Each row is a point on a tangle of strands that fork, close into loops and nearly touch. The rows are in no order.
Two points are linked if the straight distance between their rows is under 156. Some points are linked to none.
j201: [ -9  23  32 -32 -34   9  48  23 -55 -43   0  16  -3 -33 -10  -3   3  -7
   7   2 -48 -17  -5   8 -23  -9 -29  24  42  -4  12   2  27 -17 -37  -8
 -13 -17 -12  15 -10 -40   8 -51   3 -11  12 -21]
j589: [ -3 -13   7  10 -18 -30  27 -44  29   4   2 -16   3 -12  33  29 -10  42
 -10  19   4 -26   1 -10 -15  16 -10 -14  37 -17 -25  53  -9  31 -14 -36
  18  -2 -21  39  21   0  19  -9  10  31  13  23]
j190: [  5 -22 -24  -3  31 -48  -7  22  29  14 -25 -21  -3   6   8  30   0  18
  14 -32 -12 -21   8 -12  -6 -17  -8  -2 -38 -28   7 -20   7  27  -9  13
  47 -60  14  18   3 -34  21 -42  29  12 -12  21]
j51: [  8  -4 -34  26 -44  24 -30 -12  19  -3   8  -5 -19  20   8   5 -12  18
 -21  -9   3 -14 -11 -31 -17  36  -9 -24 -14  17   8  -9 -30   1  31  19
  -1  -2 -48  16  14  41   3  -2  12   6 -13  -7]
j504: [ 21  21   6  -7 -26   9 -17  -4 -17  -1 -39 -22  10   2 -25  26  -1  13
 -27 -35  -1   5  25  -7  -5  13 -25 -24 -43  17   5 -32   7 -42  23  19
 -18  46   1  -3   7 -15  -3  -5  -6 -27   7  28]
j602: [ 12  29  46 -39   2  -2  12  27 -13 -42  46  -2  -3 -11 -27   6  -1  21
  52   4 -33  36  30  -7  47 -24   1  30 -30  -5  13 -19  30  12 -45  -1
 -24  -6  22 -20 -31   8  17 -19   3 -40  21 -31]
j383: [-18 -19 -18  66 -22  31   7  -2  -3   3 -28   4 -15   5  17 -12   7  19
 -30  23  53   3  38  -2 -18  11  -2 -17  38  -9 -34  53   1 -10  28   1
  21  17 -24  -3  23  25   3  59 -20  22  27  11]
j624: [ 33 -10   1 -24 -15  34  33 -28 -54  19 -27  21   6 -11 -47 -17  10 -21
 -20   7  16   6  -8  41   1  18  -3 -15 -17  71  27   2  11 -19  29  20
 -40  57  19  31   0 -18 -11  50 -14 -24   2   2]
j83: [-32  -7  -4  48  10 -24 -35   6 -15 -19 -13  46 -28   5   5 -45  37   0
  42 -14 -21 -18  18   4 -12 -41  -6  -9  24 -39 -18  -6  56 -20  -5 -11
  25  -5  19 -18  21 -32  12 -37  10 -15   3  20]
j995: [ 21  -3 -27  16  42  -9 -13 -11  20   3  14 -15 -38  27 -13   5   8  -3
  51 -23   4  16 -24  -6   7 -18  21  40   9  -1  -4 -12  -3  29 -11 -24
  20 -32   2 -16 -51 -21 -18  -4  -8 -10 -20 -14]
j516: [  5   7  -6 -20 -76   1  -6 -18  11 -30  13  38 -13 -36   4 -19 -12   8
 -22  -9 -19 -25  20  -7 -24  38  -9 -38  25  14  -5   0  35 -23 -11 -10
 -27  23 -16  22  45   3  -3 -18  10  16  15  35]
j327: [-13  11  20  -4 -34  31 -12 -58  -6  -8  -3 -38 -34 -46  25   3  29 -12
 -17 -30 -45   7   4  15  34  -3   3  23   7  14  34  47 -11  -6  35 -31
 -13  57 -15  24   7 -30  -7   3   7 -33 -12   9]
j919: [ -5   9  19  -7   8  -1   6 -16  -4 -23  45  15 -13  -1 -57   8  10  16
  42  19   8  22  29   1  24   6   0  34  41 -25   3  -4  30   3 -48 -27
   2  -8  36 -37 -21   9   5 -34  -7 -25  28 -32]
j986: [-38 -38  42 -16 -19  32 -20  -2  -6   0  12  20  28  14  19 -27   1 -43
 -39   4   0  13 -31  -2  -7   2  62 -19  -4  37  -5   0 -32 -11  31  19
   7  34  -9 -18   5   0 -25   7 -14  -1 -24  -4]
j769: [ 44  -5  10  -9  14 -11  21 -10  17  18  14  25 -14  24 -21   4  14  15
   5  41  40  41 -27  -8 -14  47  47  27  44 -31  21  10 -18   8 -49   2
 -26 -38   7 -17 -27  40 -19   6 -21  26  18 -30]
j564: [ 16   5 -41 -12  21  -2  25  -5   8 -22   0 -13   1  63  -8   5 -27   0
  10   5   1 -32   3 -25  16 -30 -51   0 -26  19 -44 -21  -8  20  46  29
  43  -9 -36  -6  -3 -23 -21 -26   4  35 -61   9]
j24: [-24 -21  -1  -3   6  19  -5  52 -28   2   6  51  21  23   3 -35  29 -42
  19  16   9  20 -16  -5  -7 -22  -1 -14  40 -22  36 -58  50 -36 -29  22
  -3  -4  32 -29 -25  -4   0  -7  19  -6  -3 -45]
j800: [-44 -42  11  15 -45 -10 -36   5  17  11   2  15  30  31   3  11 -16 -25
 -26  10  10 -15 -33  -5 -27  17  12  -3  60 -28  30   3 -67   3 -16  -2
  17  -3 -10   3  38  11   3  -8   8  12 -26 -16]
j697: [ 10   5  16 -17  -6   5  33 -18 -16 -44  13  29  -6   1 -15   8  -2  -3
 -10  27  19  15  29  -3 -26   2  26 -29  13  32 -52 -27  43 -26 -23  16
 -15   1 -15  17 -11   8 -23  -1 -38  29  42  12]
j757: [-36 -16 -17  -1 -11  -8 -20 -11 -14 -27  31 -13 -25  26   1  27   9  35
  45 -16 -51 -32   4 -35  30 -40 -39  -5 -35  -7 -10 -12  29   8  22   3
  37  33   5  28  26 -21   2 -42   8 -11 -24  19]
j571: [-45 -30  33 -11 -31  34 -44 -13   0  -2  15 -16  38  11  10  -7 -30 -24
 -14  14   3  -9 -39  -5  -6  18  43 -10  19   3  20  24 -68  -3  20  -5
  12  15 -11  -8  10  32  15   7   9  -2 -32 -28]
j544: [  7  16 -27   2 -44  -7 -10 -14  -4   8   3 -11   7 -42   9 -39 -37   0
  15  -7 -24  -5 -49  22   5  44 -15 -10  11  12  48  49 -33  31  19 -29
 -37  10   6  12  -3  34   8  14  18 -12 -27 -11]
j969: [ 29   6 -10   4  -8 -20  10  -1  11  -9   3  34 -24  -3 -23 -18  20  -4
  11  22  16  15  -6  22 -15  28   2  21  49 -21   5 -16   9   5 -60 -11
 -17 -20  17 -13  -1   1   4 -29   5   3  -2 -23]
j245: [ 17  37 -32  23  -2 -18  -7  -8   9  15  -5 -29  -5 -19  -5 -10 -37 -21
   9   5 -23 -16   6  44  -6  24 -25  19  19   8  23  54 -45  30  12 -42
 -15  16  19  -6  -5   7   9  38   6 -28 -34  12]
j611: [ -5 -14  41 -28   8  -6  19 -26  29 -46  35 -37   0 -11   0  39 -12  39
  -3  -5   4  12  14 -16  35 -16   5  13  -6  -1 -19  12  -1  -4  -3  -1
  38 -26 -10   1  13  32  -3 -37 -25  -2   7  -1]
j696: [ -1 -14  34   2   1  55   4   5  -1  16 -11  44 -16 -39  18   4  40 -12
 -28 -42 -21  11 -27  18  20  -1  44  14 -11  27   9  20  10 -42 -16  13
 -24   1 -26  -5 -18 -16 -10   8 -26  -2  -4  -5]
j600: [ -8   2   2  19  12 -10  20  -9 -50   2 -52  37  17   9 -54  -9  -6   2
   6   2 -12  24 -24  28  13  12  13   7  20  -4 -16  41  20  10 -12   1
 -12   0  -7  18 -24   0  24 -11 -18 -32   1  11]
j110: [ -3  26  18 -13 -37   9 -11 -50  -4 -52  20  26 -26 -26   3 -23   1  13
  18   9 -33 -19  25   0   1  -1  -8 -21  -1   9 -21  -7  48 -10   7 -41
 -10  23   3   8  21   0   2 -24  -2  -4  10  37]
j352: [  8  27 -28  19   1  -6  28  19 -37  39  -1 -27   0 -10 -21  14  -8  39
   9  30  -1   3   0   0   6  48  -1  -2  22 -12  27  12  -3  52 -14   7
 -31  16  31   9 -17  49   5  18  16   2  20 -16]
j776: [ 13  -2 -14  35   2  19  17 -22  45   5  18   1 -25   6   1   4  11  34
 -75  20  61  -4  29  -5 -32   0   6 -11  28   8 -20  40 -15 -15  22 -12
  17  30 -29 -19  -1  -8 -12  60 -32  28  -6  -8]
j30: [-23  31  -7 -10  42  -5   9  54  42  -1   1  11  11 -23  27 -13 -17 -35
  15  18  28  29  -9   8   1  18  -3   2  21  -2  39 -30 -12  -4 -17  22
 -15 -41  26 -32  -7  38  18  29  12  15   7 -45]
j657: [  0  28  -6   8  -8 -12 -31  40 -17 -19 -22 -34  13  29  22  -6 -15  -9
  -4 -58 -73  -4  19 -20   4 -27 -28  -6 -46 -10   0   3 -14  -5  43  27
  10  -2 -68   0  22  -4  24  -9  28 -17 -28   1]
j708: [  9  25 -29  36  18 -22   6  18   6  15 -37 -28  -2  13 -19   2 -31  -9
 -13   6   1   8   3  20  12  14 -27   5  10 -11  -3  29 -39  36  -7 -12
  25  -4 -19 -21  -4  13  17  23 -33 -24 -12 -22]
j241: [-27 -14  18  10 -40  -8  24  15 -52 -18 -42  40  13  -6 -35 -21  12 -29
 -26  -7 -35 -21  22  25 -41 -21 -17  -7  58 -17   0  13  32 -37   1   9
  -1  18 -10   2  13 -67  24 -29  -4 -28   7  -9]
j817: [  3  15   5 -33  18  -2 -16  11  62  28  -4 -36  23   8 -18  48 -18 -17
 -15 -26  33  19  10 -20  16  11  -8   5 -31  24  21 -30 -30   0  32  29
  37 -19  11  -1   0  32   4   7   3 -14 -23 -21]
j731: [ 18 -29 -10   0  42 -26 -22  -5  16  29 -11 -16  -4  18  47  10  14  -4
  31 -15  -4 -23 -23 -24  12 -30  22  21 -13 -14  -3 -20 -15  49 -12 -17
  25 -54  -6   8 -32 -37  12 -30  27  13  -5  43]
j388: [ 15  84 -26 -10 -21 -39 -44 -22  38 -17   9  18 -15  -2 -38 -25 -23 -25
  28   1   7  12  59  29  -3   9 -28   0 -18  10 -15 -19  25   0  40 -18
 -10   7  36  14   4   1  -1  17  14  -7   0   9]
j250: [ 27  58 -10 -14 -12  -9  -1  32 -17  18  25 -55   2 -24  -9  12 -28  16
  10  34  -5  30  26 -11  -7  40 -19 -12 -13   5  31   4 -18  36   2  -2
 -58  15  32 -15  -3  41  -3  42  10 -27  16 -20]
j557: [ 23  55 -39  13 -27 -38 -34 -22  33  -6  18  -6 -13   7 -46  17 -40 -20
  -1   9  38 -13  51  11 -28   9 -42  -2  -3  23  -1 -28 -24   2  27  -4
  -8  33   7 -14   7   1  -3  28  20   4 -14   6]
j188: [-34 -16  -4  10  33 -30 -15  13  -1  13 -44 -31  12  11   3 -19 -15   3
  29 -41  10  18  18  11  34 -42 -31 -12 -67 -11 -10 -16  23 -16  30  10
  53  -1  29  -4  22   4   9   6   0  -6  11  13]
j102: [ 51 -11  -9  -9  26 -41  16 -11  83  28   9   4 -29  -2  10   1  28  51
 -14  41  54  28 -25 -19 -14  22  37  -1  24 -25  15  -3  16  21 -39 -19
 -30 -48  14 -29 -30   8  30  34  11  47  24 -10]
j532: [-24   0 -28   8  54  -5 -40  12  40  32 -26   4   6  -7   4 -17  -1 -27
  37 -39  17  23  16  25  32 -28 -26   5 -21  -7  22 -14  15 -12  10 -11
  22   1  55 -30   6   2   3  24  -9 -22   8 -21]
j438: [ -5  50  34 -28 -16 -11 -20   7  -9  -1  -8 -19  33 -28 -11  12 -25  -3
  -8   5  -4  43  48   2 -10  14 -11  -9 -29 -14   5 -12  -8  -1  15   1
 -25  -6   6 -21   7  -1   4  18   9 -46  33  14]
j161: [ -5 -42  14 -28  19 -20   1   1 -10  31 -18  19  64   1 -30  -2 -10 -34
  32 -20   3   1 -53  35   9  22 -24  13  -5  -2  55 -47  -8 -14 -22   2
 -11  -2  54  36  -5   0   1 -26  22 -13 -10  -5]
j100: [  7 -37  23 -25  20  -7   1 -13  -8  21 -25  -9  32   2 -27  37   7  -8
  12 -18  22   0  -2  14 -11  -8  22  16  -8 -15  -5 -30  -8 -13 -18 -25
  -4   0  30  11 -29 -15  -8 -13  -2 -20  10  20]
j401: [-25  11  -1  -7 -39  18 -25  18  18  -1 -33   9  17   0 -16  14  -2 -16
 -23 -59 -11   1   5  -1  11  -1 -38 -17 -49  15  26 -35  18 -52  19  40
   0  32   5 -14  41  -9  -4 -26 -11  -9 -23  -9]
j484: [-19 -38  -3  11  43  46   7  -9 -24  20  17  -5  23  61  13  22  24  23
   7  13  61  20 -35 -45  30 -19  45  17   2 -10 -11  -2  -8   0  11  12
  29  -3   1   7 -44  13 -19  14 -21  21   6  -4]
j55: [-12  33  24  27  19 -31 -18  32  28 -26  12  10  13  15  16  -5 -30 -23
   2  40  -4 -15  26  -3 -37 -17  12   6  43 -33 -23 -30 -23  31  -8 -22
  19 -23  20 -16   4   6  10 -10  44  15  30  20]
j576: [ 20  -3 -36 -12  82 -22  -7   3  53  30 -12  19 -18   7 -11  -3  26 -14
  33 -33  33  27  11  19  15 -11 -17  28 -23   2   9 -24  28   1 -19  -9
   6 -30  42 -33 -24 -20 -13  20  -9  13   9 -17]
j726: [-11  10  47 -14 -12  18 -10 -14 -22 -36  12  25   3 -18  18 -42   7 -28
  13  36   8  16   6   1  -8 -25  43 -18   6  11 -26  -5  35   1   1 -24
   5  -9   8 -15 -13 -13 -20   8  -6   0  39  16]
j962: [ -1 -18  32  -3   9   9  -4   8 -31  -5   7  -6   4  17  20  29  14   6
  -6  12  -4 -26  26 -46 -20 -34  37   0  -6  -9 -27 -36  29 -15 -15  26
   1   7 -31  -1 -23 -39 -14 -43  29   9  18  44]
j977: [-27  20  14  -2  18  26  35  31 -41 -17  33 -17   8  -6  22  -3   6  -5
   3  24   1  -8  12  -9  -8 -26 -38  23  17   6 -14  24 -18  26  -7 -19
   7   8   6 -25  -2  -9  -4   6  20  -2 -12 -26]
j676: [ 15   6 -16  11 -21 -11 -30 -14  54   7 -34 -12  23  12 -29  25 -38   5
 -17 -15  35  15  -9  -7  -6  36  13  -6  -5   5   8 -31 -31   0  36   4
  23 -28 -13  18  18  39  25  -7  -8   2 -23 -10]
j289: [-18  16 -12   9  26 -48  13  64  20  -7 -43  10  11 -11  19 -12 -19  10
  21 -29 -42  10  15   8   7 -16 -14  -8 -47 -35  -5  -5  24   7 -29   7
  19 -79   3  13   9  -6  22 -15   7  -1  -5   4]
j958: [ 32 -18  -2 -20 -31   6  24 -17  24 -13  -8  50 -10 -18 -32  -2   5  -8
 -41 -18   3  -5  12  33 -36  47  20 -24   2  18  -1 -16  22 -35 -16  17
 -23 -11 -21  16   9 -16 -25 -11 -41  14   7   8]
j632: [  1 -17  -4  -7  35  16  13  47   2  13  -9  24  14 -31  18 -22 -28 -68
 -27  18  26  15   1  34  -4  11   3 -16  27  12  52   8 -24 -32  18  14
 -28 -12  -4 -53 -10   7  11  47 -17   8  -9 -54]
j720: [ 38  13 -30  20  -1 -33   5   2  33  18 -44 -14  14  20 -29  20 -38  -2
 -33  -4  16   0  14  15 -28  21  13 -10  -7 -16 -16  13 -16  -1   9   7
   3 -46 -17   5  -8  18  18   3 -51  -2 -23   9]
j983: [-14 -19 -18  16   8 -13   9  28 -22 -23  18  51  -9  14  14  -5  -5 -46
  -8   5 -19 -47 -19  -5 -38  -7 -17  -3  36   2 -22   9 -16   9 -10   7
  24 -34 -37   1  21 -40  -2 -23  -3  33 -33  14]
j718: [ -1 -39 -28  15  12 -12  22 -14   2  24  12   1   7  42   2   4  14  25
   5  44  44 -32 -49 -24 -14   8  -9   1  12  -8 -18  -1 -15  43 -11  -4
   1   5  23  17  -7 -31  -7  35  11  60  -2  12]
j814: [-22   8  60 -20 -32  39  -4   7  -3 -29  58 -14  -9 -44  32  -3  12  37
  15  45   8  24   5  -9  -9  17  17  15  17  -1  26   7   9   2 -36 -28
 -31  19  27 -20  22  25  -9   0  13   1  24 -30]
j439: [-37  27  13 -11 -27  46 -19  41 -53 -18   8  20  -5  27  34 -24  50  27
   2 -26 -41  19 -15 -21  41 -67  -4 -18   4 -10  -5   8  44 -51 -12  39
   6  12 -13 -14  -9 -16  23 -43   3 -11 -19   3]
j741: [ 23  14 -35   9  28  -3  -9  56  -5  20 -61   7  10  -2  25 -25 -11 -25
  11 -61 -51  -6 -23   7 -10 -14 -23  16 -53  -3   0  -9  -2   7   4  26
  -4 -40 -38  -7  -6 -19  23  -4  17 -12 -28   1]
j997: [ 21 -14 -50  10 -26  36 -14 -16  36  -4  50  -2 -59  10  38   9  27  31
  -7   8  -2 -15  11 -18   0  45 -10  18  13   9   0  11   5   6 -10   4
  -6  -1 -38 -10   5  21  -8  -6  25  32  -7 -44]
j356: [-13   8  -7  24  -6 -30 -26   5 -25 -11  -8 -28 -10  24  32   4   1  13
  36 -22 -41 -22  12 -27   8 -13 -29  -7 -14 -31 -26   5  12  22  34  14
  28  17 -36  21  27  -6   6 -30  39 -19  -2  26]
j911: [ -2  -9  43 -22  -6  17  15 -16 -10  11  27 -14   0 -43  36 -14  32  49
 -15  18   2 -11  -7  -9 -18  16  19   6  24 -18   6   3  13 -14 -44 -38
 -12  41  33  21  22   5   0 -12  11   9  58   2]
j252: [  2   4 -14  12  13  -6  19   4 -28  31 -12 -56  30   9   1  54  -3  43
  23  24   8  -4 -27 -41  20  23  -6   7 -19 -10   3   3 -31  48  -6   4
  -4  12  -1  42 -19  27 -15  -1  17 -25   5  22]
j933: [-19   9  20 -32   2  -5  -9  21  57 -22  37 -49   7 -17  -8  22 -17   2
  -5   4  10   6  19  -5  38 -22  -9  26 -49   8   2  -6 -10  20  17   6
  26  -3  12 -10  14  38   5  13 -14 -19 -17 -13]
j805: [-37  -7  14  38  -9 -15  -8   0 -45 -20  -5  54 -40   4 -24 -24  16 -19
   9 -20 -46 -37   5  22  -7 -58 -10  19  45 -13 -14  22  22   0   8 -23
  28  14  -7  -4  -9 -67   5 -18 -13 -35 -13  26]
j237: [-17   2   0  -5   2 -32  48  46 -22 -11   1  38  31  22  -8  -2 -14 -38
 -25  15 -16 -23 -29  26 -28  -4 -43   8  29 -11   1 -19 -35   0 -30  19
  -2 -38  12 -19   7 -42  10 -25   5  23 -25 -16]
j81: [  8  12  30 -21   0  13  32  35 -67 -15   6  13  18  -5  34  25   5  -5
   6   5 -41 -28  -3 -18  -8 -23 -14  -3 -12  -3 -14 -20   2 -11 -32  16
 -21 -17 -30  19 -12 -23   0 -57  28   0   7  24]
j618: [-28 -16  31 -12  26 -27 -17  -1 -30   5 -26 -16  53   5   3   1 -13  -3
  37 -25  -1   5   4  28  16 -52   3 -10 -39 -14  -6 -27  19  -5  -1   2
  28  12  38   2   2   2  13 -27  -1 -25  44  42]
j58: [-24   7  27  -2 -32  40 -25   3 -17 -14  -8  19  -6  -4  33 -17  30  -4
 -11 -47 -26  29 -42   5  44 -36  36 -24 -14   5   5  22  32 -55 -10  21
 -12   1 -26  -3   1  -2  15 -30 -28 -15 -19   3]
j812: [  4 -61  14 -24 -14  51  18 -35   9  17   2  -4  15  11  -3  28  10 -12
 -55   4  36  -1 -34 -22   2   8  47 -23  -4  41  -4 -20 -31 -22  25  34
  -6  26  -6  -4  -8  19 -31  25 -13  30 -16  -4]
j403: [-12  -5  21  12  10   1  17  16  20  -7  12  14   3 -22   4  17  -3 -33
 -60  18  37   4  29   8 -38  -2  23 -13  26  12   4   1 -35 -20  -1   8
  -6  -6  -7 -33  10  -8  -1  37 -29  19   7 -19]
j713: [ -5 -38 -17  37   0  12  -6 -57 -25  29 -12 -28 -17  23   9  23  33  -8
  10  -9 -16 -21 -29 -33  32  -9  30  30   2  -3  -3   8   2  10  21 -12
  11  20 -37  43 -21 -19  -6 -29   9  -7 -17  20]
j457: [ 53   6 -43  12  50  -5  -1  -2  -5  33   2  26  -2   0 -16 -39 -11 -59
  13  18  30  21 -14  38   0  13  22   7 -18  22  -9  12 -17  20  21   8
 -23   1  14 -20 -51  13 -33  84 -21  -8  -1   1]
j148: [ 13 -23 -51  46   0  -1  18  16 -13  -9 -24  43  -8  41  14 -43   0 -32
 -18   4  -6 -34   8   6 -30 -31  -8 -37  13  11 -67  26  21  12  38  14
  29 -19 -34  -2  14 -32  -7   5 -13  22  -5  19]
j590: [-37 -11 -37  24  14 -26  -7   6 -18   4  19   1 -35   0 -16   1  16  27
  32  -6 -17 -34  35   2  -2 -21 -59  -3 -12 -21  -6 -27  43 -16 -21 -11
  22  27  53  -9  25 -20   0 -36   3  -2   2   0]
j444: [  9 -66 -17 -26  30  34  12   1   0  16  14  31   8  54   0  11  19  -1
  -2  23  54  14 -43 -33   4  12  46  -2 -10   3  12 -34 -13 -17   6  36
 -18 -16   9 -16 -16  26 -24  16 -17  35 -10 -13]
j875: [ -1  20   0 -16  12  25 -10 -34  44 -21  32 -58 -16 -15  21 -21 -17  17
  21  -3 -12  19   0   1  59  -9  11  -4 -67  37 -10   6 -13  14  34 -19
  10   9 -21  17 -13  41   1  28  -1  18  -6   1]
j412: [ 19  52  33 -23  25  35   8  22  25 -15  40 -13 -27 -44  12  10  14  -2
  16  -7 -14  46  11  -4  29 -20  12  39 -10  16  27  15  20   4 -29   3
 -23 -27  -8 -43 -24  -6 -15   9  -8 -27  19 -56]
j378: [ 49  12   4 -41 -11  -5  23 -22 -10   8  25   3   2 -25 -24 -15 -16  26
 -29  32   2  -9   6  13 -40  63  -2 -27   9  -6  18 -20 -15 -19 -22  -1
 -67  23  25  22  20  30 -20  27  11  39  26 -13]
j705: [ 10 -44 -31  16  30   4  35  15 -16   9 -32  33  -4  21  12 -31  28 -17
  -1  -7  -5  -7   2  14   1 -28   8 -46 -47  18 -38  -1  46 -17  10  32
   8 -15   3  23  10 -50 -24   1 -17  34   7  25]
j332: [ -5   0  -8  20  47  12  31 -11  24  33  38 -20 -33 -24  14   9  25  16
 -10  21  25   5 -24  29   5   2  -6  48  20   2   5  63 -29  44 -31 -35
  16 -12  13 -30 -26  22  -7  32 -18  17  25 -19]
j934: [ 54  32 -20  -9  -2 -14  -8 -44  47  19  17 -13 -14  -4 -36  26 -41  13
 -19  17  28  -7  19  18 -27  32   0   3  13  12   7  -9 -36 -17 -10  -3
 -30  28  19   2   1   2 -20  44  -4  18 -11  -7]
j482: [ 24  -1  36 -38  42  32   4   5   2  12  16   4 -18 -45  18  -1  25 -17
   6 -31  -1  33 -30  11  22  -9  44  31 -26  20  30   0  -4 -17 -31  -1
 -38 -26 -15 -24 -39   3 -20   5  -1   0   3 -23]
j365: [ 21   2  25 -32 -12  15  40 -12 -40  15  10 -28   0 -38 -25   4  15  36
 -14  33  33  -5  24  -3 -37  23  -9  -2  10   5 -12 -16  19 -24 -31 -16
 -32  47  29   9   8  -4 -33  13  18  10  58   8]
j367: [ -3 -33  -2  12  -7  14  -4 -18 -43  21 -14 -15  24  45  -8   7   4  23
  17  -8  11  11 -51 -36  41  -8  27  10 -28   6 -16   6 -11  11  24   3
  14  -5 -10  28  -9  30  -9 -21 -17 -19  -9  -1]
j522: [ -9  -4  -8  32   7  14 -38 -39  -3  22  -7 -61 -31   2  14   1  16  -6
   4 -28 -37  -7  -8   1  40  -5  17  35 -15  13  -8  32 -30  12  51 -15
   1  56 -22  20 -20  -8  -1   1  25 -32 -28  20]
j446: [-12 -18  10  41   5  20  17  31 -77  30 -43  -1  -5   6 -22 -12  14  14
 -33  30  10  -7  26  19 -15  11  -2 -20  21   2 -20  42  21  11  21  23
 -21  18  -7  16   2  13  11  61 -14   4  52  28]
j742: [ -1   4 -18  11 -33 -24   9  -8  49 -15  32 -27 -38 -40  33  14  10  29
  -9   5  -5 -15  31 -13  -8  20 -27  -9  23 -21  -2  38   7  25 -28 -12
  -1  -6  -9  12  24  11   3   2  13  19   5 -26]
j527: [ -6 -19  -4   7  27  13   5  13 -36 -19  14  20  28  61  -7  20  11  25
   5  -1   6 -20   0 -41   5 -48 -11   0  -7 -20 -52 -22  10 -20   9  39
  43 -14 -29  -6   4 -23 -21 -37 -11  15 -24  21]
j462: [ 36   4  -6  11 -37  10  26   0 -53  17 -45  -9   6 -30 -23 -18   1  -5
 -35  -1  -8  -2  18  41  -1  26   2 -28 -15  35   1  42  11   2  39  -1
 -15  49 -11  41  24   0   1  60 -27 -28  21  25]
j745: [-18  16  33   0  -5 -18 -10  20 -21 -34   9 -38  36  18  44 -15 -26  25
  30  25 -41 -24  16 -25  15  -9 -41 -19 -29 -19 -22 -10  -2  40   9 -13
  22  27  12  17  31  21  36 -26  43   0  18  32]
j730: [-16  49  29 -11 -41  -2 -19 -38  -1 -56   7   0 -22 -34 -14  -6   7   0
   3 -15 -44   4  17   5  10 -26   4  12   0   8 -12  15   2 -13  34 -21
  -1  15 -23 -13  13 -20  -1 -25 -13 -36 -19   2]
j844: [ 24  -9 -25   6 -42  -6  -6 -35 -12   9  -8  11   9   2   1 -15 -23   4
 -18   7 -12 -16 -48  -7 -15  53  15 -26  21   9  11  29 -39  14  -1 -15
 -36   4 -33  53   1  36   2   7  -3  -1 -23  14]
j44: [-30 -14  -1 -36 -26  -8 -45   3  20  15 -15  12  22 -14 -13 -22 -14 -22
  17 -49 -15 -18 -24  13   3   5 -24  12 -29  10  40 -38   6 -17 -13   8
   5   6  33  13  32 -22   6 -54  22  -3 -19  -6]
j120: [  0   4 -18  -7  16 -30 -10  21  87  42 -14   7  -1  -9  28   3   0  14
 -19  12  49  16  -8 -22 -16  22  26  -4  11 -19  28 -12 -22   0 -10   5
   4 -56  24 -24  13  34  20  48   4  36  22 -18]
j622: [  0 -20  19  -4   4 -18  17 -72  38 -23  12 -21   0  -3   3  36  -6  13
  18  15   4   3   1   6  25 -10  14   4  28 -11 -17  30   5  24  11 -42
  35  -3 -17  24   5  15   8 -20 -22 -13 -14  21]

How many points has the smallest loop of links through each point below? Write - if it is on no loop.
j622 -> 9
j250 -> -
j697 -> 5
j676 -> 7
j969 -> -

A tip is a point with one link. Name the tips that can be reached along the links from each point below, in the order of the rows.
j676 -> j875
j378 -> j388, j814
j958 -> j564, j800, j745
j776 -> j624, j439
j983 -> j237, j705
